Points, in no order, along strands that fork, close into loops and pass close to each other.
Two points are linked if the straight distance between their rows is under 36. Some points are linked to none.
(91): [-10  -6  -5 -12  10  -5 -16  -8   0   2   3 -10 -17   3  -1   1   3  -5
  -5  -9   0   0  -9]
(611): [ -2  -5   6  -2  17  -4   4  17  -4   8   4   2  -6  11  -2   7   3   6
  -2  -6   3   1 -11]
(1059): [ -2  -7 -11  -2   4  10   1   8   7   4 -18   5  19   6   4   1  -2  -2
 -13   8  -6   0   7]
(52): [  3   9 -10   6 -12  11  14   7   7  -4   9   5   2   0 -20  -5 -15  12
  -7  13   7   1  -1]
(60): [ -2   6   3  20   0   6   2   0  11  -4   2  -1   3 -11 -12 -13   1   6
 -11  12   0   4   5]
(1021): [ -9  -2   2  -9  -5   6  11  -7  -3  -5  -6  -8   5   1  -7   1  23  -4
   2  11 -14  -8 -16]
(273): [  6 -12   2  -1 -13  13  -2 -11  -1   6  -2  16  -3  25 -22  -1   3  -8
  -9   5   9  -6   4]
(941): [ -4   1   5   7 -11  12   0   3  -3  -8   8 -10  -4   0  -5  13  -8  17
   1   7  -1  -1 -17]
(403): [  0   2 -11 -13   7  -4   1  -1 -15  -1   6   0  -9  -4  -7  -1  -6  13
   7 -10  -9 -17  -6]
(188): [  2  -1   2  14   9   6  12   8 -24   5  12   4  -2   5   1  -7   0   5
  18  -3   0  -6   0]
(132): [  5  -7  -1  -5  -4  -4   2 -13  19  -7  -3   0  -4  -9  14  15   2   9
  24  -7   3  26   4]
(131): [ 11  28  -3  -3  -7  -1  -1  -9  -2  13  -2   6   9  23  -5  -9   2  -2
  -4   4 -19 -10   1]
(851): [-18  -7  -5 -10   5  -8  -5  -2  13  -1 -10 -12 -12 -10  -3   2   4  -9
 -12 -13   9   2  -4]
(61): [ 18 -12  10   4   0  14  -4  -4  12 -10  11  -8  -3  -7   4  16   3   1
  11 -13  -9  -1  -3]
(807): [ -2  -6   6  -3   2   5 -10  -4   4  -2   4   7 -22   0  -5  16  -2   8
  14 -23   3  12  10]
(910): [  6   7   5  -2 -11   4   1   8   0 -11  -6   7  -1   6   1  -9 -10  -7
 -14  18  -5  10   7]
(331): [  5  -7  -5  -5   9  -2 -23  -7  14  11   9  14   3 -19   3  -2   3   1
  -7  16   1   0   2]
(704): [-11 -11   5  -1   4  -3  18   0   2  -8  -6  -9   3  -5   5  -4   1  -7
   2  -3  -4  10   8]
(135): [ 11  -1  -6  12  -2   0  -9  -7   5   7   5   5  16   2   7 -16   1   0
  -1   4  11   3   4]
(474): [ -2   1  -4  11 -13   0   4   5  -4  -6  12   3   7  -5 -11   2 -13  17
  -5  12   2 -12 -12]
(267): [ -4  -3   1   3  17   8 -15 -10   5   2  12  -6  -1  -4   5   8   2  11
   6 -25   5  -1  -5]
(506): [  5  -5   1   0  14   4 -22  -8  -2   1   7   6   3  -9  -8  -7   7  -2
  -3   6  -1  -2   7]
(318): [ 13  -8  -3   6  -7   2  -3  16   0  -2  -1 -25  -1 -12   0  -4   0   6
  -3  -5   0  -7  -1]
(553): [  8  -8  -5  10 -10  -4  -6  -4   0   2 -20  -6  15  -9  -2  -1   5   0
   0   5  16  -6  15]
(962): [  0  -2   1 -12   3 -10 -13   8  -7  -3  -5 -17   3   7  12  -1  -8   4
   2  -3  -6  14  10]
(195): [ -6   0   0  -9   2  -1  10  -1  -3 -18   8  13   6   5 -17   6   0  -4
   3  15   8   6  -2]
(1032): [ 14   2   5 -19  -3  -9   2  -3  14  -1  -4 -10   3 -21  17  12   3  -3
   5   0  14   6   6]
(1005): [  9   3 -10  -4   4  -4  -2   8  -9   0  -7 -20  -3   6  -1 -11  -3   3
  -3   7  -7   9  11]
(180): [ -7  10  -4 -14   3   2   3   7  -2  -2   0  -7  11   2  -8 -13   6   0
   1 -18  -2  -7  10]
(172): [  1  -6   1  15  -4 -10 -12  20   6  -1  -2   2   9   2   3   0  -4   3
   5  -6  12  -7  10]
(556): [  8  11  -8   4   6   7  14   9 -17   4  -2   7  -7   0  -5 -10   1   2
   7  -1   1  -8  -1]
(914): [ -2   1  16   5  -3  10  -1  -1   4 -10   3  -3 -10   1  -6  16   9   8
  14   3  -6  -2 -16]
(916): [  5  -8  -1  -4  -3   8 -12 -13  16   1  -5  -3   0 -21   7  13   9   9
   4   7   8  12 -11]
(966): [ -3  10   7 -22  -6  -7   5   8  -8  -4   2  -7   5   0  -2   0  -3   3
  -5  -5  -5   0   1]
(811): [  4  -7  -9   0   8  -4   0  -1  -1  -8  -7   3 -11   7   8  -6  -1 -22
  -8   7  -8   6  16]
(213): [ -4  15  -3  -2 -12  -4  -6 -13   9   7   4   9   3  35  -8 -11  -3  -1
  -5  -1 -10 -12   5]
(803): [  6  -4  -4  17  -7  -8  -3  16   2  -6 -12 -10  -2 -11   1  -5   3   2
   1   3  13  -8   6]
(48): [ -5   2  12  -8   5 -15   5  -1   4  -3   3   0 -13   6 -14  12   1   5
   6 -13  -1  -3 -25]
(225): [ -4  11   1  -5 -23   8  10   3   4  -5  -5  13   2  13  -6  -6 -12  -4
 -13   1   0   9   3]
(358): [  7   8  -9   6  -3 -13  -5 -15  12  -1  -8   7   8   3  25  -5 -10 -13
 -16   3   3   3  -1]
(72): [ -5   0  16  -8  12 -12   0  14  -9   9   6  10 -15  13   3   0  -8   8
  10 -15   2   7  -7]
(1069): [  7  13  -1   4 -16  13  17   0   7   1   4   2   0   7  -9  -1 -16  -5
 -10  -9  11   8  13]
(42): [  5  26  -3  -4  11  -3  -3  -4  -8   8  -1   5   6  -1  -5 -15  10  -3
  22  -1   1 -16 -13]
(960): [-12   6  11  -4  -5  -5  -9  10   1   0  -1  -1 -13  -2   0  12  -4   3
 -11   0   0   9  -7]
(347): [ -4  -1  14  10  -1  -2  11  -3   1  -8   4  -2  -9 -12  -8  -7  -2  -1
  -6  11 -14   4  -5]
(1064): [  0   0  16  -8  -1  -3   1  -2 -12  18   0   5  -4   5   5   7   6   6
   4   7 -16   2 -15]
(427): [ 10  -6 -11   5  -8  11  -2  -4   6  -4  -3   5   8  14 -17  -9   2  -3
  -8  12  17   1   2]
(276): [ -2  -6  -9   1   5  -9  -8   2  21   1 -23  13  -1 -10   2   0   5  -9
 -10   2  10  -3  12]
(157): [-6 -5  0  0  9  1  3 18  2  2 -4 -3  7 12  0 -1  6 -3 -7  5 -5 -2  0]
(456): [  1   0  22  -2  -8  -2   0   2 -11  -2   6  -9   2   1   8  -1   2  -4
   4 -12 -12 -10 -15]
(478): [  1  -6   5   8  -6   5   1  -9  -4   4  12   5  -8  -3   5 -11   1  -9
 -12  11 -16   3 -11]
(1058): [-10  -6 -17   6   6  -5   8   2  -9   7  -8   2   4   3  -3  -3  -7   7
 -17 -11  -5 -15  -3]
(324): [  5  -3  -5   7 -10  -6  -2  -1  -1   8 -20   1   4  -4  10  14  -3 -10
 -10   2  19  -2  14]
(509): [ -7 -12  -3   0   9 -14  -4   2  16  -4  -7  -3   1 -18   0   5   4   0
  -3  -3  11   0   0]
(534): [-10  15  13 -14  13 -14   1   2  -6   0   5   8  -8   4  -9  -1  -3   2
   8  -6   8   6 -19]
(296): [ -6   0   6  19  -5 -10  -5 -11   5   2  12   4  11  -7  14  10 -11  -4
  -1   2  16  13   3]
(998): [  1  -1  -5  10 -12  -5   9   5   9  11  19   0  11  -2  17   9 -16  -2
  -8   2  13  13  -4]
(189): [ -8   2  -5  -7  -5  -4  19   4  -3   4  -3   1   2   1   0 -13  -3   5
 -10  -7 -16 -17  -4]
(226): [-13   4   0   9  -3   8 -12   9 -10   0  -5   3   1   8   7  -3  -1  -5
  -7  11   9  14   1]
(970): [ -3  -7  -5   4   3   8 -19  -3   9  -2   9   0  -5  -9   9   2   1   0
   2 -15  -3 -15 -10]
(615): [ -9  26   1 -17 -14   5  19  -4   0   3   0  10   7   6  -9  -1  -5  -5
  -4   5   1   9   3]
(306): [ 11 -15  -2 -15  -2   5  -5 -16  10   1  -5  -7  -4 -10   1  10   2  11
   9  -8   3  22  -7]
(804): [ -1  -6 -12  -5  15   7   8  -6   3 -18   4  -4   0  -1  -8   6   3  -3
   8  -7  10  -4  -4]
(495): [  2 -12  -3   5   4 -13  -8  -2   2   8 -19   1   1  -6  14  25   9  -8
   0  12  21  -4   6]
(613): [ -8  33   2  -9   5   6  -4  -1  -5   1 -12  11   3   8  -3 -17   9 -12
   5  -1  -2 -10  -7]
(1028): [ -6   9  -6   9  -5   0  14  -2  -4  -2   9   8   8  10  -4  -9   5  -9
   7  -9  -4 -17   6]
(340): [  3  -9   0   1   3   1  -8  -1   2  -2   4 -17  11   2  16   6  -2   5
   3   6   0   8   1]
(256): [  6   4  19  -6  -4   1   8  -9  -8  -8  -7  -7  -7   2  -3   6  19   4
  14   5 -15  -8 -21]
(585): [ -4  11  -6   4 -10  -2  13  11   1   5  15  -9   3   4   3   2 -15  -2
  -8  -1   9   8   8]
(229): [  3  -9  -7   9  -3  12   7  11  -6  -1 -20   1  17   0  -3  -7   2   8
  -7   9 -14  -7   7]
(199): [  2  -7   2   5   7  -8  -5  -9  -3  11  25  -1 -16  -1  -2  -5  -2  -6
   3   8 -10   0  -8]
(754): [ 17 -22   6   0  -5   6  -2  -7  18  -1   4   8 -11  -5  -2  11   2   3
  12 -19 -20  10   1]
(723): [  2  -3  -1 -17   6   3   7   9  -8  -6   1  -4  -5  -5   1   6 -10  12
   4 -10 -13  -1   1]
(797): [  4  -6  -6  -8   6   0 -10   5  18   1 -22   7  19  -9   4  -4  11  -4
 -12  11   2  -9  15]
(352): [ -5  -3 -10  17  -2   1   6   6 -12  -1   7   4   8   7   8 -12  -8  -5
  11 -11   2  -9   8]
(411): [  3 -14   8  17   0  -6  -5  13  -3  -1   2   4  -6   2  18   7  -8  -1
  11  -6   7  -1  -1]
(832): [ -5  -1   1  16   5  -8  -1 -14  -3  -3  11 -12  -2   1   5   8  -8  -8
  -5   3  17  20  11]
(407): [-17  -3  -3  -3  -2  -5  13   2  -1  -2  -2 -10   5 -11  -3   1  -4   8
  -9   0 -21  -8   7]
(1046): [  5  14  -3   5  -3  10   4   1  -1  -5   0   0   4   6 -16  -5   6   9
  -8  13   4   0  -3]
(937): [ -4  -5   6   3  13  -3   6   0 -19 -12   8  13   1   1 -12   3   6  -6
   5   1   6   8  -1]
(708): [-13  14  -8  -2  -5  -2   6 -13  10   2   2  11   4  21  -9 -15   4   4
  10  -6  -9 -11  13]
(15): [ 17   2   1  -8   1   7 -13  -8  15   8   4   8   8 -26  14   2   7   2
   2  15  13   4  -3]
(766): [-18  -9   7  -3   4  -1  10  -7   0 -10  -1  -9  -2  -2   7  -2  17  -4
   1   7 -17   5  -2]
(232): [  1  36  -5  -2  -8   2  -8  -1   0  18  -9  12   3  11  -4 -10  12  -3
   4  10  -8 -12 -10]
(548): [ -4  -3   5  -1  -6   7   5   3  -3   1 -11 -13  12 -16  -3  -5   4   7
 -12   7 -13  -5  16]
(788): [  3  -6   8  -1   7   2  -6  -1 -17  -9   2  -4   1  -1 -11  -1   1  -2
   1   8   1  -2  10]
(381): [  2   6 -20 -16   3   1   0  -4 -11   1   1   1   5   1 -13  -8  -6   5
   1 -13   3 -13   9]
(558): [  7  13   1  -2  -6  -4  13   9  -9  -7 -11  -9  -5  13   1  -6   0  -2
  -9  12  -9   6   2]
(141): [ -2  -1   3   0   3  15 -17  -6  -5  11  16  -4 -15 -10  -4  12   4   6
  10 -23   9   6   1]
(338): [  7  -1 -10  12   2  -2  -4 -10   6   2  -3  12  -1   6  15  -9 -10 -22
  -8   3   2  11  11]
(329): [ -4 -11  -1  -2  12   0 -14  -4  -5   8 -14  -2  -7  -6   9  10   3  -3
  -6  10  15  11   2]
(976): [  5  -5   8   5   1  -5   4 -10  -5  -1   4 -20 -10   3  10   9  -7   2
  -2   1   3  15  -4]
(380): [  3 -12   3  14   7   3   3  12 -13  -1   4   8  -2  -8   5  -6 -14  10
  11  -1   9  -1  -8]
(1019): [ 13  16 -12   1   4  -4  11   3  -7   5  -6   2   2   4  -1 -17   2  -5
  21  11  -8 -16  -7]
(405): [ -6  22  11 -16 -13   0  15 -10  -5  -1   9  -3   9  -2  -2   3   7  -8
  -4  -2  -5   0   5]
(848): [  3 -13  14   4  -3   3   0   0   0  -2   8  13 -16   0  -5  14  -1   3
  16 -22 -12  -3   1]
(278): [  9  -6   0   9   4   8   0   5   4  -2  13  -9  -1 -11  -1  -1   2   3
   5 -14  -6 -15  -4]
(674): [ -7 -15  -5  -4  10  -2  -7   2  -2   2  -5   4  -8  -7  13   4  -2 -13
   6  10   1   6  13]
(749): [ -5 -16   1  -5  11  -7 -12  12  -4  12   3  -3 -19  11   2   8  10  -6
   3  -4   4  -3  -7]

A piece is all that can be reached along the links. How many separate loops has the piece of each point below (a circle has one, a figure eight two, a Y none), and how many tips (points with one link)?
(851) | loops 1, tips 2
(474) | loops 0, tips 3
(15) | loops 0, tips 2
(225) | loops 2, tips 0
(553) | loops 2, tips 1

A tip is a point with one link. Name the tips that can be reached along the links from each point below, in the order of the rows.
(42) | (358)
(474) | (273), (704), (199)
(229) | (48), (1058)
(788) | (132), (195)
